Points on a hilly landscape, in no order, each with its height.
From any point a climber takes the steepest step (rise divided by distance) to one of its 2 nearest points. It stops when none of these is higher. Distance is the straight distance between rows; heights are no part of it.
z_18: [111 105 140 134 133  76 144 106  68 154 101 122  97 163 113 168 103 174
 101 161 149 125 133 184]  h=405
z_690: [ 97 121 166 153 145 206 121 145 149 116  96  83 163 129 144  95 152 137
 148  68 166 113 122 107]  h=338
z_923: [140 151 157 114 102 104  89 133 136 141 139 197 196 134 126  89 163 131
 138 141 126 101  92  78]  h=502
z_313: [128 175 131 119 126 127  98 158 160  84 186 205 179 110 150  64 164  82
 146 154  94 113 114  75]  h=290
z_511: [139 114 138 104 117 177 148 115 120 124  72 106 119 126  79 162 101 166
 158  87 143 100 137 163]  h=627
z_558: [168 129 129  71 116 125 123 154 115 118 126 174 188 124 132 123 122 114
 149 150 103  62 115  59]  h=553
z_65: [117 121 111 143  88  75 127  98  84 146 163 175 102 119 105 162 116 126
 109 136 130 160 119 188]  h=690
z_920: [107  88 166 122 103 158 104 156 140 110 120 123 150  99 180 122 128 115
 142 108 101 123 124  60]  h=357
z_876: [135 132 104 127 137  91 190 147 143 116 132 132 116  83 123 161  83 106
 153 176  96 115 139 122]  h=377
z_962: [119 125 138 173  75 115  76 131 106 121 146 193 145 116 103 133 142 129
 148 116 136 153  95 147]  h=253
z_652: [106 130 133 153 166  94 143 140 117 151 148  82 106 181 144 128 128 126
  96 148 126 139 133 116]  h=203
z_960: [100 130 194 152  86 137 130 110 130 163 108 132 175 130 118  99 139 169
 119 139 146 134 133 114]  h=172
z_983: [135 120  80  92 214 113 174 168 127 114 127  86 124 144 148 130 125  99
 135 149 126 112 128  85]  h=358
z_311: [198 132  47 141 165 133 120 152 164 129 143 131 162  83 156  75 140  73
 185 101 132 134  84 120]  h=648
z_996: [112 126 151 147 125 202  86 128 142  81 130  94 114 136  80 115 169 156
 148  58 126 111 149 166]  h=342
z_364: [137 123 105 105 197 172 188 107 177 137  72  68  76 139 127 139  81 158
 119 110 160 126 134 125]  h=329
z_621: [103 172 150 141 109 115 140 129 154 161 165 135 174 121 137 101 151 102
 123 143 127 157 150  99]  h=519
z_477: [ 99 131 156 131 101 111 129 143 137 152 134 138 155 118 147 126 132 130
 114 152 101 150 143  82]  h=552
z_513: [100 141 181 157 103  94 129  99 120 173 153 107 140 160 146  99 155 135
  77 149 123 155 152 127]  h=215
z_289: [164  98 116  79  94 146 117 152 125 122 117 170 170  71 147 124 100 119
 152 134  99  91 105  77]  h=583
z_868: [109 113 152 105  77 174 146 137 133  65 110 142 116  34  95 161 105 101
 163 105  81 115 145 131]  h=349
z_339: [ 81 101 178 122 183 119 164 148 136 112 100  80  92 150 170 147 100 151
 107 167 109  99 137  79]  h=264
z_210: [145 101 128 105 180 109 162 128 122 153  91 110 109 146 141 156  96 158
 115 165 141  99 116  96]  h=500
z_506: [144 138 144 155 144 119 146 105  79 172 131  93 139 203 138 115 123 137
  82 147 176 134 105 171]  h=187
z_348: [107 130 128 145 149 152 151 166 142 110 117  85 145 106 126 116 128 110
 152 101 127 127 141 127]  h=471
z_735: [107 119 148 127 118  98 124 107 149 183 123 129 117 144 166 126 130 156
  81 196 108 166 156 102]  h=591
z_912: [ 93  93 164  77 157 174 119 103 143  65 115  70  47 153  85 154 130 164
 110  92 117  87 177 152]  h=468
z_815: [ 75 124 181 122 176 142 153 139 141 157 102  78 144 162 166 104 124 140
  97 140 145 116 156  71]  h=112
z_59: [139 127 112 167 172 160 104 154 121 106 103 106 158 146 135  95 157 108
 164  80 150 123  90 113]  h=680
z_774: [108 124 131 115  79 117  98 149 140 114 168 222 149  90 149 120 129 125
 137 159  88 126  97  99]  h=292
z_37: [ 92 170 112 170  91 134 103 129 168  90 185 201 133  86 167  82 140  93
 127 121 113 168  99 141]  h=271
z_28: [190 144  67  78 147  96  91 121 133 164 145 192 165 167 123 105 167 124
 140 154 129 100 105  79]  h=413
z_155: [151 148  92 100 130  92 127 157 127 138 165 179 148 106 125 125 116  98
 149 176  95 111 128 110]  h=334
z_64: [111 155 154 171 140 109 163 134  95 134 144  62 140 178 143 113 134 118
  96 129 144 156 146 155]  h=201
z_726: [111  73 142  97  53 148  69 119 127 100 110 192 104  79 148 153 119 141
 135 109  86 134 105 112]  h=339
z_925: [132 122 124 105 148 176 166 102 163 132  69  91 106 114  83 134  87 173
 139 112 160 102 154 172]  h=686
z_905: [125 152 127 147 124 120 177 168  94 133 140 132 177 117 101 122 130 107
 152 141 133 110 138 153]  h=767
z_904: [133 128 168 187 141  52 167  88  62 113 157  70  72 179 146 130 107 147
  57 170 137 137 142 181]  h=484
z_764: [175 150  69 149 161 120 109 160 153  91 151 170 188  77 135  74 145  72
 198 116 116 115  79 121]  h=682
z_659: [135 125 143 119 155  84 142  94 153 165 113  94  88 161 161 139 103 151
  74 195 125 143 137  98]  h=513
z_353: [ 98 114 145 103 212 134 170 134 144 136 112  77  86 153 173 127 100 134
 109 149 146 117 122  64]  h=298
z_30: [120 105 100 132 152 126 129 100 122 146 106  85  46 148 109 170 117 154
 106 106 139 157 148 172]  h=315
z_220: [120 109 109 119 123  89 142 111 106 117 123 155  82  88  92 197  93 135
 131 136 109 135 142 161]  h=372
z_729: [109  91 120 111 129 162 106 133 122  85 109 108  92 109  93 165 127 136
 141  77 117 129 138 165]  h=302
z_563: [159 150  93  69 132  83  95 135 116 128 141 194 158 173 111 107 163 124
 126 163  98  90 136  64]  h=438
z_186: [155 138  83 163 188 139 117 164 128 127 139  86 138 153 154  93 168  80
 148  86 158 146  93 148]  h=609
z_919: [ 64  79 171 104  59 117  92  95  98 104 114 178 111 100 104 171 125 147
 113 127  90 142 139 153]  h=408
z_182: [135 178 141 142  91 110 167 121 146 169 165 135 163 115 138  99 122 105
  99 179 126 147 149 139]  h=544
z_710: [ 94 123  99 134  95 139  95  92 141 105 156 150  84  83  94 156 139 113
 149  84  96 173 138 179]  h=363
z_822: [ 86 149 164 115  91  85 108 139 139 128 174 161 159 143 143 103 156 134
 104 165  86 128 151  84]  h=518
z_39: [ 65  92 175 122  83 116 111  95 120 126  87 136 112 117 109 158 135 163
 112 126 107 143 161 137]  h=437
z_644: [138 156  76 138 122 159 164 127 183 142 120 117 118  67 108 131  92 103
 152 110 130 153 139 157]  h=257
z_974: [ 64 114 173 151 160 101 145 139 125 120 131  78 101 145 159 135 120 138
 100 146 105 129 152 101]  h=234
z_33: [173 161  61 165 131 109 102 141 128 130 173 177 130 100 136 107 142  88
 159 126 147 157  92 166]  h=525
z_170: [130  94 100 105 204 120 157 174 100 117 114  98 101 151 140 171  93 120
 141 142 108 108 118 101]  h=390
z_281: [169 145  92 139  94 119 126 100 119 171 133 180 129 104  89 144 104 137
 145 114 168 152 134 201]  h=848
z_474: [146 146 100 155 142 126 175 118 163 166 138  73 123 130 159 110 117  87
  88 131 151 163 145 130]  h=669
z_275: [180 155  94 154 108 176 139  84 157 175 119  96 116 122 107 114 124 117
 117  97 174 167 142 183]  h=439
z_178: [ 84 121 151 120  70 148 121 127 130  93 134 170 118  58 100 149 112 111
 147 121 102 146 146 144]  h=365
z_31: [166 146 135  86 129 120  95 134 118 116 149 192 209 140 124  93 177 122
 156 142 112  67 113  70]  h=526
z_805: [120  71 159  88  77 122  92 140 124 122 115 190 115 103 165 159 110 136
 121 158  75 130 117  81]  h=362
z_317: [106 146 172 168  79 128 110 116 140 164 141 130 171 146 141  89 163 137
 102 116 147 167 121 130]  h=191
z_308: [171 134 102 111 100 150 114 141 155 122 136 213 177  61 146 102 113 117
 168 141 128  94  84  89]  h=615
z_471: [ 99 129 169 128  78 138 115 172  96  86 133 175 164 105 125 130 126 117
 153 133  85 110 119 108]  h=850
z_307: [119  98 132  80 163 142 123  73 131 112 122  79  26 162  63 170 126 187
  99 100 139 105 160 201]  h=619
z_324: [ 76 150 148 142 179 162 178 132 130 115 103  51 104 164 132 119  97 131
 112 118 156 139 135 122]  h=154
z_199: [123  89 149  54 168 164 132  99 140  77  81  77  40 159  94 163  86 180
 118 100 129  83 150 152]  h=509
z_442: [ 82  93 159 130  74 155  93 102 162 140 105 131 126 115 129 129 139 158
 107 113 110 152 145 130]  h=470
z_686: [124  67 154 129 104 123  80 157  77 123 101 158 165 149 131 143 146 149
 139 130 120  97 107 105]  h=332
z_967: [129 122 138 136 154  96 152  90 115 140  83  91  66 154 126 162  92 162
  94 139 160 137 132 169]  h=352
z_54: [146 114 101 117  96 172 105 132 124  81 128 169 127  71  70 147 123 135
 183  75 126 115 117 184]  h=452
z_992: [138 140  77 119 102 169 106  92 170 117 145 117  93  80  81 144 124 137
 148  82 115 163 144 179]  h=380
z_869: [ 89  98 151 133 123 129 125 149  87  77 113 102  96 120 106 176 132 123
 141 111 101 130 136 149]  h=323
z_128: [111 126 110 114 119  83 144 163 106 117 168 158 108 105 122 163 107 108
 140 172  82 125 136 119]  h=353
z_573: [144 137 115  98 103  81 115 122 135 162 161 192 134 137 142 128 142 132
 101 176 101 140 139 112]  h=491
z_454: [144 162 114 121  78 141 116 124 172 142 160 210 174  84 140  96 120 126
 136 157 135 120  94 117]  h=647
z_585: [ 95 126 150 107 145 171 150 108 158  82 110  59  58 110  81 143 125 151
 124  98 124 111 191 165]  h=433
z_150: [159 139 108 137 137 168 146  96 130 169  91  98 150 151 114 120 129 148
 126  99 202 131 103 154]  h=529
z_429: [131 165 145 152 156 135 201 100 115 140  97  61 118 176 128 113  86 136
  97 138 195 123 132 174]  h=530
z_369: [ 92 134 161 151 122 188 115 122 162 103 104  84 140 121  93 109 158 138
 140  83 139 126 150 137]  h=360
z_201: [156 133 100 152  77 110 103  93 127 165 165 162 110 128 148 132 140 127
  88 136 148 197 123 171]  h=441
z_935: [185 130  63  89 161 119 104 124 160 165 138 152 166 134 169  89 162 112
 130 136 134 116  94  73]  h=385
z_460: [186 137  42 144 145 149 102 109 172 157 141 142 147  97 142  88 135 100
 149 106 152 152  71 137]  h=604
z_300: [156 113 114 118 139 101  80 161  86 124 142 189 173 141 116 135 147 118
 160 138 117  79  93  95]  h=326
z_156: [123 119 127  92 168 116 167 140 109 154 115 116 160 162 141 135 128 130
 133 152 146  81 124  80]  h=566
z_527: [100 100 141 110  98 182 110 170 160  87  99 112 117  75 168 131 119 109
 146  83  85 135 149  81]  h=374
z_899: [155 140 144 130 107 203 108 149 159  59  97 127 149  62 137 100 124 104
 179  60 111 102 122 118]  h=318
z_681: [ 82 150 163 168 177 129 185 137 105 107 135  28  93 171 131 123 117 122
 100 111 140 161 148 155]  h=173
z_379: [140 161 107  93 107  60 101 125 113 126 199 192 125 171 116 116 161 118
 100 180  79 137 149 100]  h=532
z_250: [154 162  97 140  89 137 122 118 172 172 163 174 161  94 148  98 121  95
 119 146 140 160 107 137]  h=688
z_459: [111 163 152 179 103 177 101 118 183 109 131 112 147 102 126  84 159 122
 153  86 141 150 129 142]  h=384
z_952: [ 86 146 147 142 157 159 175 109 158  96 112  35  67 133 108 127 134 131
 127  98 135 143 188 158]  h=403
z_42: [139 118 141 133 135 191 120 152 149  84  90 108 177  74 148  80 136  95
 191  75 141  89  91  91]  h=301
z_804: [125  79 165 102 119 136 141 107  97 129  51 126  91 143 106 176 109 201
 124 129 140 109 147 147]  h=510
z_272: [154 111  83 107 135  78 124 117  99 154 129 144  88 117 115 183  92 142
 129 158 119 126 134 144]  h=397
z_45: [129  99 174 115  80 213 103 125 144  91  98 118 151 113  91 134 135 167
 144  66 137  95 134 136]  h=278
z_44: [145 150  71 144 114 117 112 166 125 108 162 195 134  78 117 124 123  97
 181 116 126 139  92 149]  h=499
z_394: [131 178 145 148 123 125 189 108 146 171 135  90 145 121 144 110 114 112
  92 157 153 147 158 132]  h=598
z_312: [121 122 163 159 111 136  83 168 117  84 151 183 173 113 129 104 147 107
 157 122 108 123  92 103]  h=795
z_393: [ 76 150 112 148  62 134 111  87 151  98 165 181 103  82 120 125 147  94
 120 107 107 188 129 184]  h=381
z_835: [105 156 125 145  63 106 108  97 137 139 190 173 113 107 133 123 149 102
  87 139 121 195 129 171]  h=398
z_403: [142 115 129 124 150  74 150 120 115 159 102 132  87 128 134 178  82 159
 105 187 126 129 129 131]  h=440
z_711: [112  96 180 113  87 144 125 115 139 174  74 153 166 133 152 119 132 172
 121 139 142 122 125  96]  h=152
z_335: [155 145  73 125 143 147 177 103 158 161  94  88 109 101 120 130  72 113
 136 126 163 135 133 155]  h=275
z_194: [116 116 138 159 142 144  98 161 106 111 126 146 180 131 140 111 162 110
 176 102 129 106  88 108]  h=740
z_370: [119 160 131 161 150 168 177 123 156 118 135  38  87 137 141 105 124 107
 107 102 147 178 173 154]  h=375
z_435: [137 146 118 141  85 184 103 129 168  74 135 161 122  65  77 104 139 124
 178  73 133 121 135 181]  h=428
z_52: [129 135 117 145 100 192  89 116 184  87 119 120 135  74 114 111 158 128
 168  57 124 148 136 143]  h=404
z_494: [147 124 128 113 154  50 123 130  44 162 152 153 151 205 124 137 148 154
 109 173 134  95 145 136]  h=273
z_41: [115  78 170 136 127 161  78 142 117 140  90 131 161 155 150 127 156 157
 129 103 124 118 103  83]  h=295
z_663: [132 118 156 106 130 154 167  76 144 124  85  91  77 125  66 160  98 204
 116 126 151  99 169 182]  h=769
z_982: [ 96 126 157 138 145 186 175 176 141  70  83  67 139 102 141 111 128 102
 161  91 132 105 155 108]  h=442
z_416: [124 189  95 145  98 102  97 132 146 108 215 212 137 116 141  86 154  80
 116 143 106 161 109 146]  h=262
z_733: [135 139 120 135 102 157 127 146 161 130 118 141 159  80 138 114 122 112
 148 124 114 131 110  97]  h=269
z_212: [144 176 114 135 128 122 120 161 153 113 164 159 198 115 149  79 165  83
 157 147 123 103 113  91]  h=299
z_667: [142 118 124 155 132 196  66 127 140  92 102 108 138 127 100 101 158 140
 176  50 158 109 111 155]  h=317
z_544: [150  76 104 119 131 124  73 158  87 142 104 168 149 141 131 155 128 138
 171 118 132 107  78 103]  h=300
z_413: [ 91 111 178 145 121 129 149 107  85 120 100  82 121 171  83 142 116 172
 112 117 147 125 142 174]  h=501
z_872: [117 135 151 156 161  32 157 106 111 122 156  74  51 176 159 152 123 136
  48 179 113 140 151 124]  h=347
z_510: [148 137  89 103 166 128 130 143 176 134 154 123 168 127 176  87 163  76
 151 132 129 109 111  54]  h=361
z_484: [155  81 159 107  71 134  96 150  90 124 100 194 178 114 132 136 120 147
 136 135 131  94  91  96]  h=364
z_232: [113 141 133 174 125 141 106 131 134 132 139  91 134 140 137 113 169 113
 119  89 137 171 125 134]  h=254
z_221: [146 156 137 119 131 135 155 115 157 183 128 121 188 133 148  87 145 121
 115 141 165 118 121  94]  h=681
z_895: [ 97  61 130  92 130 119  98  72  95  92 107 118  50 135  57 195 116 153
 125 114 108 106 157 190]  h=319
z_97: [128 108 140 108 188  52 143 152  87 123 129 133 106 189 131 149 113 146
 114 176 110  80 135 103]  h=432
z_564: [158 159 120 142 184 131 153 137 122 122 147 109 209 139 160  82 181  79
 153 124 171 102  89 116]  h=266
z_932: [114 109 166 104 120  96 137 147 141 136 117 141 139 136 152 139 129 139
 127 191  87 109 139  71]  h=600
z_613: [149 121 120 105 105 109  71 166 119 112 162 227 167 111 123 121 131 118
 155 146 109 100  86  96]  h=308
z_298: [129 115 109  93 199 158 186 118 153 152  73  84 128 139 147 128  92 138
 125 125 174 117 100 104]  h=359
z_780: [ 98 144 137 141  83 139 105 148 172 119 158 186 148  65 144 105 140 103
 135 130 105 152 115 105]  h=281
z_934: [130 138 146 175 129  99 147  81  75 133 148  61  76 179 133 148 120 131
  68 138 147 172 144 189]  h=573
z_94: [115 135 136 135 102 128 178 122 122 132 115 131 129  92 104 153  89 145
 141 139 133 130 151 152]  h=231
z_800: [131  96 122 114  77 169  94 129 141  90 103 164 119  83 124 151 111 138
 140  80 106 131 120 130]  h=320
z_910: [199 162  82 175 123 124 112 132  80 152 156 163 145 124 115 127 128  94
 154 116 169 160 101 188]  h=571
z_469: [ 87 110 148 148 139 158  91 140 140 133 116 104 140 144 144 114 157 122
 132 107 121 147 117  90]  h=274
z_451: [127 137 112 145  93  99 123  90  95 144 137 154 100 120  78 160 108 141
 135 106 162 161 151 213]  h=764
z_674: [124 108 136 105 143 209 165 162 143  89  68  71 136 114 135 131 100 120
 162  83 145  95 125 109]  h=416
z_687: [143 164 147 139 154 121 149 170 130 109 147 138 213 139 131  84 179  80
 168 144 145  77 107 100]  h=285
z_434: [133 153 105 124 124  51 111 131 103 140 196 149  98 156 129 148 146  99
  99 172  84 161 147 129]  h=574
z_975: [115 135 119 117 222 116 190 147 149 113 107  72  95 134 159 143  77 103
 135 149 128 107 120  75]  h=330
z_175: [134 142 140 105 145 140 180 134 139 151 111 119 205 130 139 114 134 115
 133 155 137  82 134  77]  h=621
z_752: [160 126 109 100 135  90 122 122 116 183 123 166 139 146 130 144 129 145
 127 172 125 122 120 112]  h=449
z_264: [143 142 130 148 146 148 172 113 111 158 105  78 120 150 108 137 101 138
 115 109 166 132 137 168]  h=594
z_728: [157 141 101 157 105 104  70 116 132 172 169 157 129 142 143 113 157 120
 118 121 139 168  87 143]  h=489
z_235: [ 96  85 143 115 158  85 125 162  90 110 120 114  97 161 136 160 128 133
 124 164  80 110 142  85]  h=382
z_892: [124 156 152 122 164  97 118 126 145 160 154  95 147 189 172  82 152 128
  71 161 119 143 155  59]  h=68
z_458: [106 153 110 139  97 119 155 120 140 120 154 140 111  86  97 151 110 104
 136 133 115 157 143 184]  h=214
z_174: [103 128 176 141  97  47 127  87 106 161 154 112 121 174 144 123 145 156
  69 195  98 151 167 135]  h=247
z_725: [127 118 135 129 121 150 173 141 154 144  87 118 152  93 126 134 102 139
 140 146 125 114 133 103]  h=251
z_325: [112 113 123 127 124  55  92 141  65 148 160 136 136 197 124 129 166 146
 105 160  97 128 130 122]  h=312
z_9: [142 145 102 128 172 136 184 102 176 154 101  69  88 116 154 148  67 133
 102 141 155 140 145 125]  h=297
z_785: [150 107 103  87 194  86 144 161  75 145 127 134 122 193 119 150 112 126
 121 160 143  69 105 101]  h=492
z_247: [ 94 123 126 138 110  58 106 110  96 131 165 151 102 122 119 168 129 118
 118 156  96 167 138 152]  h=629
z_609: [144 102 113  78  93  99 112 155 118 131 130 187 127 108 146 151  98 137
 130 178  89 107 129  85]  h=388
z_323: [ 89  93 139 128 132  80  90 158  96 116 157 139 126 159 146 155 158 134
 110 154  83 134 135  93]  h=348
z_727: [159 140  97 165 122 151  74 121 176 137 147 162 146  91 152  85 142 110
 156  95 149 144  80 129]  h=565
z_864: [117 130 164 166 142  44 173  74 129 140 130  78  34 128 157 168 114 145
  59 175 115 160 146 133]  h=296
z_838: [118 105 153  94 132 202 139 160 145  95  78  75 117  92 161 136  93 116
 144  69 106 116 152  72]  h=392
z_58: [145 103 147 105  93 218 106 133 127  92  76 127 134  93 128 140  96 142
 148  61 115  96 125 120]  h=294
z_827: [125 127 134 105 135 117 120 118 163 186 135 124 161 177 179 109 162 139
  85 156 126 142 135  77]  h=51
z_732: [108 105 166 140 111  96 140 107  62 144  97 125 149 164 103 155 122 179
 116 138 144 121 137 157]  h=454
z_816: [131  99 105 135 156 120 134 155  82 141 119 130 142 160 114 150 126 135
 144 109 151 109 107 140]  h=391
z_81: [156  94 138 101 110 125 124 139 104 166 100 187 164 131 125 139 111 162
 139 153 144 109 113 119]  h=399
z_209: [186 137  70 148 144 171 124 100 151 148 102  99 121 133 124 100 135 130
 129  75 185 141 106 167]  h=487
z_630: [146 157 130 113 163  68 173 121 142 148 150 110  95 140 151 136 108 126
  87 190 122 116 145 103]  h=448
z_854: [ 89 106 161 129 105 170 122  87 142 145  86  92 128 147 112 132 140 181
 107 112 144 142 150 136]  h=508
z_302: [162 149 113 171 146 118 165 100  95 150 140  75  93 150 127 141  97 111
  91 133 165 153 131 176]  h=670
z_310: [124 154 120  90 148  95 104 163 109 105 171 159 154 164 124 111 171 114
 128 157  92 106 148  73]  h=465
z_185: [133 111 126  98 134 150 114 157 155 119 133 129 160 110 174 102 137  87
 140 136 109 109 128  39]  h=345
z_237: [105 131 155 139 153 157 167 130 138 154 100  83 148 154 142 100 118 130
 124 120 162 128 128 108]  h=135
z_859: [129 160 133 138 135  78 190 136 151 134 133 107 100  83 137 156  91 127
 106 192  96 106 157 105]  h=402
z_678: [160 151 105 134 122 128 135 121 165 175 142 117 152 116 157 109 126 107
 109 140 143 148 121 110]  h=750
z_362: [137  92  75 120 156 149  95 129 121 117 117 117  90 133 110 159 120 142
 148  82 126 141 112 148]  h=280
z_662: [158 161  95 126  95 168 119  79 167 145 143 109  89 112  85 128 125 143
 115  88 142 157 171 200]  h=401
z_172: [138 126 133 129 158  81 150 133  49 157 137 112 147 200 126 132 133 137
 102 151 158 124 121 143]  h=232
z_426: [170 160  86  97 145 117 153 150 155 146 145 140 178 115 130 114 122  91
 150 160 128 101 121  94]  h=316
z_918: [137 148 157 161 174  39 185 101  84 128 140  85  52 167 137 149 102 145
  55 172 143 125 115 142]  h=406
z_412: [157 117 118 170 127 156  59 134 116  91 116 131 119 126  94 138 162 130
 188  57 136 121  95 165]  h=293
z_105: [133 120  89 129 199 103 151 161  81 131 137 105 121 182 125 143 118 120
 132 139 135 112 102 133]  h=435
z_665: [162 106 100 115 177 105 124 170  72 123 126 151 164 155 135 143 142 111
 169 134 148  78  96 120]  h=354
z_745: [171 165 112 140 133  84 156 157  84 144 175 159 163 126 105 126 142 106
 139 155 138 118 148 152]  h=695
z_27: [ 74 109 140 126  54 127  92 116 115 101 146 194  96  87 112 147 137 130
 135 120  94 153 109 161]  h=383
z_943: [126  99 153  81 187 170 179 121 125 136  54  97 112 169 130 137  73 174
 123 128 176 100  95 107]  h=400
z_452: [141 163 104 164 136 130 174 165 147 134 142  94 146 106 139 102 134  76
 145 126 134 143 140 136]  h=506
z_35: [153 131  79 166 110 141  52 110 166 139 146 156 115 118 139  97 157 116
 136  90 127 188  87 141]  h=531
z_76: [179 138  78 164 168 151 125 133 111 149 124  92 121 167 135 125 134 111
 132  78 170 152  97 155]  h=542
z_367: [139 138  97 131  90 136 128 150 105  99 141 188 133  66  88 155  95 117
 171 117 120 136 120 177]  h=477
z_679: [130 183  88 106  93  84 106 133 140 120 212 243 147 113 128 106 127 120
 114 165 119 129 103 130]  h=250
z_712: [101 145 154 122 192 117 159 125 144 148 139  69 136 176 179  91 120 106
  91 153 137 129 151  79]  h=89
z_266: [110 135 160 142 123 160 144  84 128 134 104  71 108 163 105 126 137 183
  94  98 161 142 159 178]  h=558
z_608: [110 140 160 115 120 112 109 171 121 114 163 165 184 140 141 102 165 114
 144 162  81 104 144  52]  h=490
z_604: [127 146 112 174 156 177 138 114 152 141 133  44 117 166 150 102 147  99
  85  77 164 181 136 145]  h=344
z_591: [178 177  93 166 108  95 153 169  83 128 186 157 149 127 121 111 143  77
 146 134 150 145 110 190]  h=630
z_794: [115 150 125 170 121  82 170 108  98 115 143 115  91  94  95 161 103 116
 123 140 121 153 154 196]  h=199
z_496: [111  90 147  93 126  96 109 121 157 158 111 140  95 142 178 149 136 156
 100 179  89 138 143  65]  h=671
z_578: [126 127 146 109 103  52 100 104  85 159 169 148 131 202 136 120 159 156
  78 188 101 139 157 133]  h=279
z_72: [132 109  79 140 137 141  87  96 140 140 131 103  70 138 118 147 137 138
 115  81 130 177 128 172]  h=286
z_541: [140  93 146  78 129 167 122 103 108 108  62 113  63 136  95 177  95 191
 131 102 149  86 146 168]  h=567
z_279: [112 130 142 162 115 120 139 107 109 147 134  93 117 151 120 133 149 127
 107 123 139 167 146 169]  h=229
z_159: [112 117 133 105 122 147 124  76 129 114 117  97  74 143  73 165 123 185
 109 107 134 128 180 198]  h=687
z_216: [123  81 162  90 142 161 145 130 100 138  53 113 116 157 135 158  95 175
 129 134 139 101 106 111]  h=453
z_720: [136 127 126 115  82 194 125 149 161  52 112 131 118  38 114 124 113 105
 165  69  84 122 138 118]  h=333
z_737: [145 104 156 134 132 196  89 135 151 105  82 107 164 117 148 111 143 129
 176  66 152 103  97  96]  h=313
z_414: [ 93  96 152 120 123 104 122 104  88 101 108 119  82 119  81 185 115 153
 130 126 106 127 149 171]  h=346
z_640: [119 128 148 122 116 172 126  71 140 126 119  96  90 157  60 126 158 170
 101  87 153 125 165 215]  h=622
z_599: [153 126 103  51 110  85  97 149 129 132 145 211 130 151 124 131 123 143
 122 189  89  97 141  66]  h=414
z_55: [146 157  93 178 174 133 155 147 155 121 149  75 147 124 167  77 174  66
 149 106 143 159 130 129]  h=547
z_101: [137 136 133 182 116 135  51 124 109 129 135 161 144 131 108 111 167 120
 167  87 149 150  90 157]  h=272
z_651: [111 149 157 111  91 137 106 184 157  64 179 196 176  78 162  88 138  83
 140 145  83  96 114  73]  h=282

Where does a climber stop that starts at each point below?
z_459 | z_905
z_42 | z_159
z_324 | z_281
z_544 | z_281

Call two points neighbours if one is among the 2 nearest of the other. Go from one point of each pair to the other, from neighbour to neighbour, staying as high as possible. Name the lowest point that can't be avoided.
z_785 / z_302 | z_613
z_496 / z_281 | z_185
z_302 / z_186 | z_209
z_186 / z_905 | z_452
z_678 / z_496 | z_621
z_281 / z_905 | z_910
